Each row is a point on a tangle of strands that fork and nearly touch. The rows are in no order.
Points whose rows are less than 66 apart are linked; no others are.
z_960: [-23  22  -8  23 -25  24   0  18   8  19  15   0   1  -9   9 -24  29 -10
  24 -29  -3 -19]
z_597: [  6  15 -18   9   1   6   4  28   1   1  -4   0   0  13   2   5 -15   1
  -8 -11  -4   6]
z_723: [ 11  30 -35  -2   8  14  20  41   9 -12  16  20 -12  -1  27  -6  32  13
 -19 -17  -1  -4]
z_708: [-20 -13  49 -28   7   4  -1 -38 -29  -7 -39  -9 -22  -6 -28  23   0   3
   6   5   1  -2]
z_861: [ 13   9 -22   4 -18  -4 -13  14  -1   9  47  11  24   3  27   4   4 -10
   7 -18 -13   4]
z_395: [ -7 -32  20 -12  20   3  35 -33  22  -7 -12  19 -39 -15 -15  15  17   9
   5  17  -1   0]
z_220: [-29   3 -20  30 -13  17   1  18  18  22  37 -14   4   0  27 -41  17  -4
  11 -27   6 -26]
z_184: [ 17  -5 -33 -21  16  -2  23  15  12 -33  71  38 -15   4  45   4  49   8
 -25   0  -7  -7]
z_526: [ 24  -8   1 -42  23 -12   7 -14 -22 -33 -24   8 -20   6   0  39 -22  32
  -3  10 -10  -5]
z_409: [-10  20  -5 -25 -17  21   4   8 -15 -12   4  27 -41 -16 -19   1  42   7
  -9 -14 -14  -7]
z_562: [ 25 -21  24 -22   8 -21 -19 -46  -6  -5  12  30   7   3   3  18 -29   9
  31  12   3  11]
z_775: [  8  20 -18  20 -30 -13 -49  -2 -21  28 -22  12  57  -7 -11  -4 -32  -7
   0  17 -15  29]
z_776: [ -8  15  39 -20 -16 -11 -52 -31 -51   3 -33   6  21 -14 -24  14 -22  -3
   9  -3  -3   7]
z_839: [ -8  31   9  22 -35  20 -45   6 -10  27  -5 -12  35 -11 -11 -12   9 -19
  34 -21   0  -3]
z_692: [ 13  33 -34  29 -26  14 -13  29 -10  18 -24 -31  31   0  -8  -2 -27 -17
  10  -5 -10   0]
z_954: [-16  16   5  25 -19  24   2  21   0  13 -41 -42  -9  -2 -36 -11  17 -17
   7 -17   4  -7]
z_462: [ 21 -11  34 -36   9 -15  -9 -42  -9 -13   7  38 -24   0  -4  19  -9  13
  20   4   2  -2]
z_159: [ -3   4  42 -19 -23   3 -25 -14 -18   0   4   9   2  -6 -14   7  15 -11
  13 -16   1   6]
z_74: [ 26 -20  -7  -6   9 -20 -14 -25  -5   5  -4  12  23  10  -3  28 -43   2
  10  19  -6  19]
z_554: [  1  -3  11  29 -16 -16 -36 -15   0  19 -37 -16  53   7 -23 -11 -51 -17
   8  33  11  30]
z_391: [-13  -9  17  39 -10   4 -28  -1  22  23   3 -24  32  15 -12 -26 -12 -16
  11 -10  16   0]
z_851: [ 11  17 -42  25   0   3  13  40   8   7  11 -20  17  14  17  -5  -8 -12
  -3 -14 -11  -5]
z_55: [-10 -21  54 -24  17 -13  -6 -54 -50  -7 -39 -11  -8  -1 -27  34 -17   8
  23  12   3   1]
z_107: [ 19   1 -30   1  26 -15  12  22   3 -19  71  23   5  12  52 -10  20   8
 -15 -19   1  -6]
z_387: [  7   8 -28  37   3  -5   9  20  25  -1 -22 -34  17  20  -8 -16 -44 -27
  -9  -1   9   3]
z_766: [ 21 -28 -17  -1  34 -23  35  -7  19 -20  43  24 -15  20  29  11   5  16
  -2   9  -2  -1]
z_328: [-12   8 -44  30  -1  16  33  40  27  16  10 -28 -15 -11  11 -25  35  -5
 -11 -13  -9 -21]
z_932: [-17  -3 -36   1  15  11  45  28  31  -4   3  22 -37 -24  10 -15  43  16
 -37  26  -2  -1]
z_143: [  3 -14  50 -15   8 -18 -24 -50 -43   5 -43 -18  13  -3 -21  31 -38  -3
  28  24   6  10]
z_181: [ -8  -9 -36  -8  24   1  42  23  13 -25  63  40 -26 -15  59 -22  66  14
 -35  14  -4  -9]
z_315: [ -9 -21  56   0  19   6  -8 -43  -6   1 -60 -41  -5   0 -35  20 -18 -14
  16  18  25   7]
z_279: [  8  19  23 -21 -11 -25 -39 -10 -34  -5 -20  25  18   2 -17   4 -26  10
   3  -7  -7   1]
z_309: [ 16   4   2 -20 -13  11 -24 -11 -30   0   4  -2  15  -4  -9  39 -18  -7
   8   1 -16  18]
z_224: [  5  -7  -2  24  -2 -12 -17  16  22  20  29 -22  27  15  13 -28 -13   2
   1  -9  12  -1]
z_638: [ -8   0 -28  -8   0   3  35  22  10 -14  67  22 -22 -15  51 -44  61  12
 -24  -2   7 -15]
z_4: [ -4  11 -14   0  -8   1  18  31  14  -4  51  17  -3  -6  44 -37  37   5
   1 -23   5 -22]
z_929: [-13  22  -3  30 -32  31  -9  19  -3  24  -2 -16  18  -1  -2 -15   4 -23
  35 -17   4 -10]
z_167: [ 18  18 -47  14  24   4  13  43  11 -10  40   8   1   1  48  -5  31  10
 -22 -20   7  -7]
z_917: [  5   7   3 -15   7  -8 -19 -20 -41  -2 -56 -38  11  -4 -27  27 -53  -2
 -12   7 -12   0]
z_34: [  6  -6  -6 -20   2  -7  18   4   4 -21  27  34 -18   5   8  22  15   2
  -1 -15 -15  -1]
z_891: [ -2  -2  39 -56 -11  15  -3 -33 -31 -26   5  23 -39 -16 -15  20  22   8
   7   2  -1   0]
z_810: [ 20   6 -11   2  21 -18   2  22   7 -12 -27  -2   6  19   0  12 -27  15
 -15  -5   2   6]
z_584: [ -7   3 -23 -22   3   4  34  15  14 -14  25  39 -35 -30   9 -11  68  12
 -31  14 -12  -8]
z_939: [ 17  32  10 -17 -17  -5 -32  14 -26  -7   2  27   2   2  -9 -10  -2  10
   3 -24  -8  -6]
z_437: [ -3  21  -5   6  -2   5 -21  -1 -27   0 -48 -27   6   3 -30  15 -44 -13
  -9  -4  -2  -3]
z_58: [-38  -7   1  36  -1   5   6  18  37  17  18 -27   7  15  15 -49  12  -4
  -2 -12  18 -28]
z_396: [ 10 -13  32 -35  -1   6   6 -36  -3 -17  32  39 -32  -5  -1   2  24   0
  14   4   3   3]
z_905: [  1  27 -21  38 -35  -6 -42  14  -1  27  -6   2  66  -4   2 -27 -26 -13
  13   7   2  14]
z_966: [ 19 -12   5  15   5 -25 -22 -30   4  20 -16  -2  36   6  -4   8 -52  -2
  13  32   3  25]
z_893: [-11  12  -5 -22 -20  14  26  17   8  -9   8  25 -32 -36  -5  -9  56   8
 -17  -5 -10  -9]
z_487: [-18   6 -23  29  -9  18  22  31  20  11 -11 -29 -14   4 -18 -17  19 -12
  -5 -14   2 -11]
z_952: [ 11  -7  19  -7   3 -18 -35 -43 -37  11 -53 -29  30 -13 -26  28 -45  -7
   3  27   1  20]
z_869: [ -3 -18  21  -4   8   5  12 -19  -4   0 -25 -13  -4   8 -15  29 -28 -12
  15  12   3  14]
z_459: [  5 -20 -12  27  17 -20  14  13  30   9  12 -22  23  21  21 -21 -24  -1
 -11  -9  11   0]
z_567: [ 16  22 -30  40 -16  -2 -11  18  23  15 -28 -41  43   9  -4 -20 -46 -30
  -5   6   5  12]
z_495: [ 25 -32   4 -20  20 -22  32 -42  14 -24  25  34 -31   3   7  32  17  14
  25  12  -5  -8]
z_474: [  0  27   0   5 -34 -12 -45  -1 -44  15 -46  -6  46  -6 -23  -3 -40   2
  -2  16 -11  17]
z_662: [ -3  -1  21  24 -18 -10 -31  -1   3  16 -27 -23  37   9 -23 -10 -29 -18
  14   5   7  14]
z_348: [-10 -14   4  -1 -10   5  20  20  16   2  43   6 -14   2  26 -29  36   9
  -4  -8   3  -6]
z_508: [  7 -24  10  -7  21 -11  25 -15  38  -6   2  10 -21  -3   3   2  11  19
  -3   7   8  -2]
z_664: [  5  -3  13 -44   7  -6 -13 -32 -60 -25 -17   6 -11   0 -13  44 -27  20
  -1  13 -15  -8]
z_900: [  5 -11 -12 -27  19  -2  36  -6  20 -26  13  36 -43  -7   5  29  33  15
 -14  11 -13  -2]
z_419: [ -8  19  33   1 -29   3 -40  -2 -20  11 -14  -3  21  -7 -19  -9  10  -7
  21 -18   9   0]
z_321: [-13  15   1 -12   3  11 -11   0 -25  -1 -37 -13 -27  -4 -31  18 -12   1
  -8  -9 -10  -5]
z_590: [  7  22 -42  42 -17  -1 -11  25   1  28   8 -24  32   4   7 -14 -13 -22
   9 -18 -12   0]
z_255: [-12   8   1 -13   1  23   8   9  -6   0 -21  -3 -33 -10 -25   8  14   9
  -8  -9  -4  -4]
z_439: [-10 -21 -39  15  11   5  35  24  11   4  45 -26  -7  10  46 -16  13   0
 -14  -6  -5 -11]
z_442: [-13 -12 -21   0   8  21  35  13  29   1 -10  -1 -42 -25 -12 -10  35  12
 -26  25  -3   5]
z_101: [ 15  17   5  -5  -2 -17 -32   7   3  -5  17  29   7  10   5 -13  -6  11
  -6 -21   2  -5]
z_46: [ 17 -10   1  -2  25 -11  25  14  31 -11 -17   1 -18  12   5   2  -2  26
 -14   1   9   0]
z_119: [ -4  -9  35  10  14   2 -20 -32   4   1 -58 -38   5  11 -32   4 -44 -14
  12  24  24   3]
z_359: [-22 -16  11  24  13  -6   2  10  35   8  14   1  -8  24   0 -42   7   4
  -2  -6  16 -17]
z_357: [  1   9   1   9  12 -13  -7  21  24   1  14  15  -7  15  -2 -30  12  16
 -15 -19   9 -13]
z_737: [-19 -17   1 -34  -2  13  32 -20   8 -18  -2  34 -43 -26  -3  20  37   7
 -12  18  -8   4]
z_697: [-19 -20  28   5  -2  16  21  -1  13   2  -5 -12 -11   8 -15   7   2 -12
   9   2   7  11]
z_686: [ 11 -18 -34  19  27  -7  28  22  25   1  32 -15   4  16  42  -2  -9   4
 -16   1   3   0]
z_671: [-15  -6  19  26   6  20   1 -15  22   8 -39 -42  10  14 -24  -5 -35 -35
   8  13  22   5]
z_222: [ -1  -2  17 -46  -2  19  -8 -24 -48 -24  -3  11 -29  -8 -16  35   1  12
  -1   9 -14  -4]
z_715: [ 13  11  -9  -2 -28  14 -22  10 -20  10  25   3  26   3   0  16  -7 -13
  17  -6 -17  16]
z_345: [-24 -24 -43  13  32  -7  57  21  27  -4  39  -9 -16  -3  57 -26  30  10
 -38   9   3 -11]
z_689: [-13  13  41   9 -15   7 -41 -11 -17  15 -45 -24  29   3 -34   0  -4 -14
  14  -6  12   2]
z_209: [ -4 -18  25 -24  16   7  18 -36  -9  -6 -23   0 -32  -6 -18  35  -7   5
  10  17   2   5]
z_716: [ -1  -5  31  -5 -16   6   5   2   1   6  23  11   1   5   1  -2  13  -9
  13 -14  -1   6]
z_146: [ -4 -25  -5   0  20 -13  38  11  39  -3  25   9 -19  -2  20 -23  31  22
 -17   6   6  -6]
z_14: [ 24  -1  12 -42 -10  15 -20 -17 -24 -14  21  10  -3   3   0  35   1   7
   5   1  -8   9]
z_42: [ 15 -25  -1  -7  11 -18  15 -20  10  -9  30  30  -5  14  17  31  -8   0
  13  -2  -7   3]
z_969: [-12  20  30  -3 -30 -22 -60 -25 -56  17 -46   1  52 -21 -24   0 -26  -9
   2  12  -7  17]
z_937: [  2  -5   8  19  14   3   3   1  35  -4 -29 -27   1  20 -14  -6 -39 -12
   3  12  23   3]
z_589: [-21   2 -48  21  20   4  47  39  28   8  26 -14 -15 -19  40 -40  49   4
 -32  -2   4 -17]

A fork is a point with three links. Follow the links from the first point to the second and name the forks in between, in order.
z_810; z_220: z_508 > z_395 > z_209 > z_419
z_969; z_345: z_419 > z_662
z_708; z_929: z_209 > z_419
z_597; z_167: z_508

Follow the links from the first point to the second, and from the first to the third. Name the last point that the two ways share.
z_345; z_321; z_900: z_209
z_119; z_638; z_952: z_508
z_839; z_107; z_900: z_395
z_851; z_442; z_939: z_209

A fork is a point with three links, a tip a point with one. Leave the first point through the second and follow the links. Name the first fork or tip that comes.
z_567; z_692: z_508
z_508; z_46: z_315
z_222; z_891: z_662
z_357; z_359: z_419
